Points on a hilly landscape, in no order, each with its height.
From any point a ball rolls to the lowest of the 5 points nearest to it. It stops when none of these is lower. Distance is the straight distance between rows; heights are no part of it.
Bodep: [147 134 146  92 146 153 103 125 103 136 101 140 116 146 137 133]  (h 25.0)
fina: [136 154  96 147 148 102 131 177 150 150 134 138 136 103  64 116]  (h 45.1)
Pima: [100 119 103 170  98 119 130 115 166 129 154 104 156 125 150 131]  (h 48.3)
nop: [114 165 174  55 155 156 137 168  37  94  92 149  80 168 115 162]  (h 41.2)
pif: [122 171 170  68 155 155 127 177  65 117  78 137  94 160  91 149]  (h 40.8)
Bino: [140 107 129 187  96  77 184 124 201 117 156 106 176  71  90 108]  (h 71.2)
muzu: [ 99 153 167  58 150 159 127 135  31  97 103 135  76 173 146 149]  (h 32.6)
mosom: [163 150 110 146 131  86 142 191 178 152 135 161 154  45  15 127]  (h 53.3)
Vava: [ 90 137 164  72 148 163 109 117  53 122 101 117  86 166 153 139]  (h 40.3)
Gemok: [157 166 156  78 151 151 115 170  96 125  71 147 115 141  82 144]  (h 41.9)
kat: [141 120 140  98 140 155  97 105  99 136 113 135 113 151 163 129]  (h 60.6)
nemef: [121 111 110 171  80 102 153  95 197 110 151 111 168  92 128 136]  (h 36.1)
kevil: [167 139 127 110 151 131 118 133 113 131 118 146 110 140 126 125]  (h 63.8)
Zozi: [133 112 117 174  90  93 162 115 196 126 155 125 169  79  97 128]  (h 47.7)
sov: [103 161 171  58 155 156 133 152  39 100  97 140  79 171 123 153]  (h 10.2)
fiseb: [129 144  96 152 143 108 133 160 148 143 140 131 131 121  92 116]  (h 51.4)
Sok: [138 108 138 112 133 148 104  97 107 129 124 135 118 150 184 125]  (h 57.0)
moki: [147 112 133 116 139 144 112 103 111 130 128 135 116 149 173 127]  (h 73.0)
Vit: [160 153 148  84 149 148 111 147  99 132  86 146 111 138 107 137]  (h 43.0)
sefo: [121 112 111 168  89 105 151 110 191 123 157 120 166  87 113 131]  (h 15.0)
vofe: [179 163 144  87 154 135 118 165 107 124  83 156 119 132  78 132]  (h 39.1)
naka: [117 132 101 164 106 114 135 131 175 143 151 127 156 103 110 131]  (h 56.0)
kedi: [127  98 123 149 128 131 124  98 119 118 151 115 120 158 200 115]  (h 72.6)
sizi: [126  90 130 128 120 146 111  82 108 119 136 125 116 159 213 125]  (h 46.8)
dore: [146 124 113 163 108  91 163 142 190 143 154 145 165  65  67 125]  (h 47.8)
Kulu: [129 102 125 193  83  72 183  97 210 101 151  67 178  79 111 103]  (h 63.3)
viv: [ 98  87 143 107 114 174  92  78  87 133 118 120 114 165 219 126]  (h 34.0)
fama: [114 123 104 162 126 117 129 128 149 134 151 113 135 140 145 117]  (h 76.9)
Leso: [ 85 101 148  94 124 176  92  83  72 136 113 116 105 164 200 129]  (h 38.7)
fafuf: [107 123 103 166 105 117 132 123 176 133 149 120 157 115 126 132]  (h 54.1)
Netar: [154 154 103 134 162 102 132 170 133 134 131 139 120 128  79 115]  (h 41.0)
tif: [106 116 104 173  82 114 138  99 185 125 153 108 166 109 142 139]  (h 41.4)
misa: [114  89 141 113 120 166 100  78  97 129 124 123 115 156 218 128]  (h 7.9)
Pusov: [107 138 159  76 148 166 106 128  68 132  94 123  98 156 141 140]  (h 36.8)
dudo: [118 123 156  85 142 171  93 109  81 137 102 123 104 154 163 134]  (h 43.7)
Biros: [151 120 127 120 146 132 119 114 110 125 130 136 115 147 156 121]  (h 23.9)
dobos: [126 155 159  75 150 160 109 151  76 127  83 132 100 153 115 144]  (h 22.5)
Pufov: [126 101 136 115 125 156 104  88 105 129 126 131 114 156 201 126]  (h 39.5)
kub: [ 98 114 108 166 114 121 129 110 147 127 157 100 140 151 180 119]  (h 62.5)
Guvub: [130 101 124 180  85  88 173  99 202 108 153 100 171  80 108 123]  (h 53.2)
vinup: [119 106 115 155 126 122 127 106 128 120 154 109 123 157 189 114]  (h 77.9)
Dotu: [151 132 112 160 116  88 154 159 191 149 148 154 161  54  48 124]  (h 48.6)
nepak: [111 157 167  68 150 159 117 152  58 118  87 128  90 163 118 145]  (h 35.3)
zafiz: [146 146 102 152 126  94 141 175 175 152 139 154 155  61  35 124]  (h 48.0)
Nege: [141 116 120 173 100  88 170 126 196 133 153 133 168  66  79 125]  (h 59.8)
Revuf: [152 139 111 139 155 114 127 142 126 134 138 138 117 139 115 114]  (h 69.2)
Kiruk: [150 160  98 140 160  99 133 184 138 143 129 141 127 109  52 110]  (h 44.0)
bekuv: [136 148  94 151 129 102 133 170 167 157 141 145 149  81  53 121]  (h 43.3)
zum: [128 131 105 160 113 105 143 147 182 149 147 141 158  81  81 129]  (h 19.7)
les: [115 170 175  59 154 159 137 175  43  97  91 150  80 170 110 158]  (h 44.3)
Valom: [105 109 108 169  78 117 135  92 190 114 151 102 164 105 152 138]  (h 42.1)
nedak: [159 130 141 108 146 144 109 118 109 132 115 144 112 148 151 129]  (h 72.9)
gerar: [144 162  97 139 145  98 130 193 158 154 131 146 140  83  34 118]  (h 47.3)
luvi: [121  89 128 147 116 138 119  85 120 117 147 118 120 161 217 121]  (h 63.9)
Ses: [ 86 121 161  74 142 171 105 102  52 126 109 115  87 168 172 132]  (h 42.6)
nuf: [125 104 119 183  77  87 169  87 202  98 152  89 170  86 124 121]  (h 46.4)
vire: [177 151 128 103 158 125 120 150 115 126 107 152 115 134  98 124]  (h 25.1)
pira: [125 114 111 155 134 120 129 116 132 126 150 117 124 151 168 112]  (h 90.4)
roven: [134 123 118 145 147 120 127 127 130 130 146 127 119 147 153 114]  (h 25.2)
pote: [115 131  99 161 130 118 132 138 152 144 148 118 143 127 124 118]  (h 78.4)
lavi: [ 80  88 147 100 116 182  94  74  71 131 118 111 108 170 214 125]  (h 26.5)

Call two points neighbours if one is among the 5 nearest of the other. Go from one point of each pair to the other, from neighbour to neighbour, staying as low as possible. Name the highest point that can't be avoided.
vire, sov: vofe
sov, sefo: dore
vire, Bodep: Vit
sefo, Biros: Sok
zum, vire: Kiruk
misa, sov: Ses
sov, dobos: nepak

Where does a ball stop that starts at each point below?
fama: Biros
Bino: sefo
Vava: sov
